Each row is a point on a landscape with many peaks, with its height.
A climber steps from a point to the highest of its 3 nearest points, and stops where none of them is higher. Distance is the straight distance between rows; heights are no part of it.
(397): [  7   5 -19  -4  -4   3  -6   5   9  22  -6   5]  height 467
(530): [-11  -5  -3 -20 -14 -12  -5  -4   1 -10 -12  -8]  height 639
(414): [ -5  -9  -6 -38 -15 -12  -1  -4   7  -7 -14   1]  height 768
(78): [-15   5  28  28  15  -6 -16   1 -14   2  -6   8]  height 376
(257): [-20  -4   1  -7   1  -2  -1   9  -8   4 -18  22]  height 373
(380): [ -8   8  15  24   9  22  15   5 -11 -15   6  -1]  height 238
(259): [ -8  -2 -14 -13  -1  -7  -3   7   0  15 -12  17]  height 349
(578): [ 14  -2 -16  13   4  14  15   1   5   6  16 -15]  height 755
(405): [ 22  -3  -4   0  10 -19 -24   1   5  33  10  19]  height 220
(355): [  1  -2 -19 -15 -14 -14  -6  -2   9  13  -5  -6]  height 496
(253): [-19   6   3  13  -4   1   9  -2  -3 -21   1 -16]  height 485
(236): [-10  -2   3  -5   2   1  -4   7  -4   9 -13  19]  height 342
(141): [-27  -7  -8 -16  -6 -16   0   3  -4   2 -15  10]  height 429
(148): [  5  -1   0  26   2  21  21   6  -8  -6  16 -10]  height 327
(329): [-17  -2  17  21  16 -18 -19   8 -20  14  -8  21]  height 269
(620): [  3   4 -16  -3  -8  -5  -1  -2  10   8  -2 -14]  height 713
(618): [  1   5  -1 -19 -10   8   7  -6   7 -24  -7 -16]  height 807
(65): [ 12   5 -22   2  -6   0   0  -4  15  16   6 -14]  height 461
(574): [ 19  -7  -1  -8 -19  21  25   3  -1 -28  16 -25]  height 217
(49): [  1  -3 -17 -19   4 -10  -6   8   2  23  -6  27]  height 301
(412): [ 21   4 -18 -28 -15   9   9  -8  19  -8  -2 -17]  height 38
(625): [ 22  -1 -21 -40 -21  -4  -3  -7  22   5  -6  -6]  height 233
(591): [12  3 -1  2  6  8 -6  1  4 14 -5 10]  height 697
(135): [ 21 -14  -4  29  -3  27  20   6  -9   0  26 -14]  height 712
(495): [ 25   2 -16 -12   0  -1 -14   4  13  34   4  21]  height 51
(294): [ -8  -1  -4   8  26 -30 -17   6 -11  29   0  33]  height 174
(399): [ 22   1  -9 -12  -7   6  11  -5  13 -15  13 -24]  height 170
(218): [-21   5  17   9   2  10  -1   6 -13  -7 -15  14]  height 302
(16): [  7   0   4  -7 -12  14  19  -1  -3 -35  11 -22]  height 432
(188): [-23  -9   7 -26 -15 -11   0  -3   1 -16 -16   0]  height 638
(283): [ 6  6  0 15  6 18  8  1  4  1  3 -6]  height 387
(340): [ 11  -6 -22 -37 -15 -22  -8   0  14  11  -3   1]  height 367
(12): [ 13   1   4  12  12 -17 -22   1   0  31   5  15]  height 408
(446): [ -8   6  32  41  19   4  -7  -2 -14  -7   9   1]  height 286
(302): [ 16  -5  12  27  16  24  10   2 -10  -5  17  -4]  height 246
(557): [-19  11  33  25  10  14   1   3 -14 -20  -4  10]  height 240
(6): [-35   8  22   6 -14   0   9  -9  -9 -40  -4  -9]  height 620
(69): [ 26   1   7  15  15   5 -10  -8   7  19  10   1]  height 759
(55): [ -5   1   0  14  -1   4  15   1  -4 -18  14 -23]  height 392
(440): [  2  -5   2  -6  18 -21 -17   3  -8  20  -4  27]  height 245
(77): [29  2 -7 13 12 17 -1 -6 11 18 16 -1]  height 383
(79): [ 18   4 -19 -12 -10  -6  -3  -8  18   9   7 -20]  height 381
(544): [-12   5  10  -8 -15  15  17  -3  -1 -44   0 -16]  height 514
(28): [  9  -6  -6  16  -6   6  17   1  -3 -14  23 -27]  height 287
(519): [ 5  3 24 35 21  6 -3 -3 -8 -3 12 -2]  height 353
(296): [-39  -6   7  -7 -11 -10   0   0  -9 -11 -16   5]  height 516
(126): [ 13   3  12  15  13  -4 -17  -4   0  19   0   5]  height 698
(454): [ 3  5 21 16 11  5 -9  0 -4  2 -6  8]  height 487
(242): [-12  -5   6 -16  16 -11  -5   8 -11   7 -14  34]  height 317
(17): [-27   0  17 -10 -14  -3   2  -6  -4 -28 -12  -9]  height 534
(105): [  6   4  -6  -3  -7  -2   5  -8   8 -10   4 -22]  height 451
(335): [-16 -12 -13 -42  -2 -28  -1  -2   5   2  -7  12]  height 652
(316): [-5  6 -7  8  0  8  0  4  2  7 -7 -1]  height 499

Call two points neighbours if one is among the 3 nearest of the other. Go from one point of each pair to the other, from neighbour to neighbour, staying as high as possible. Name the lowest point that can't be avoided.
(578) and (618) | (283)
(620) and (414) | (105)
(414) and (6) | (17)

For each start below, name the point where the climber stops.
(296) | (414)
(625) | (620)
(148) | (578)
(17) | (414)
(49) | (620)
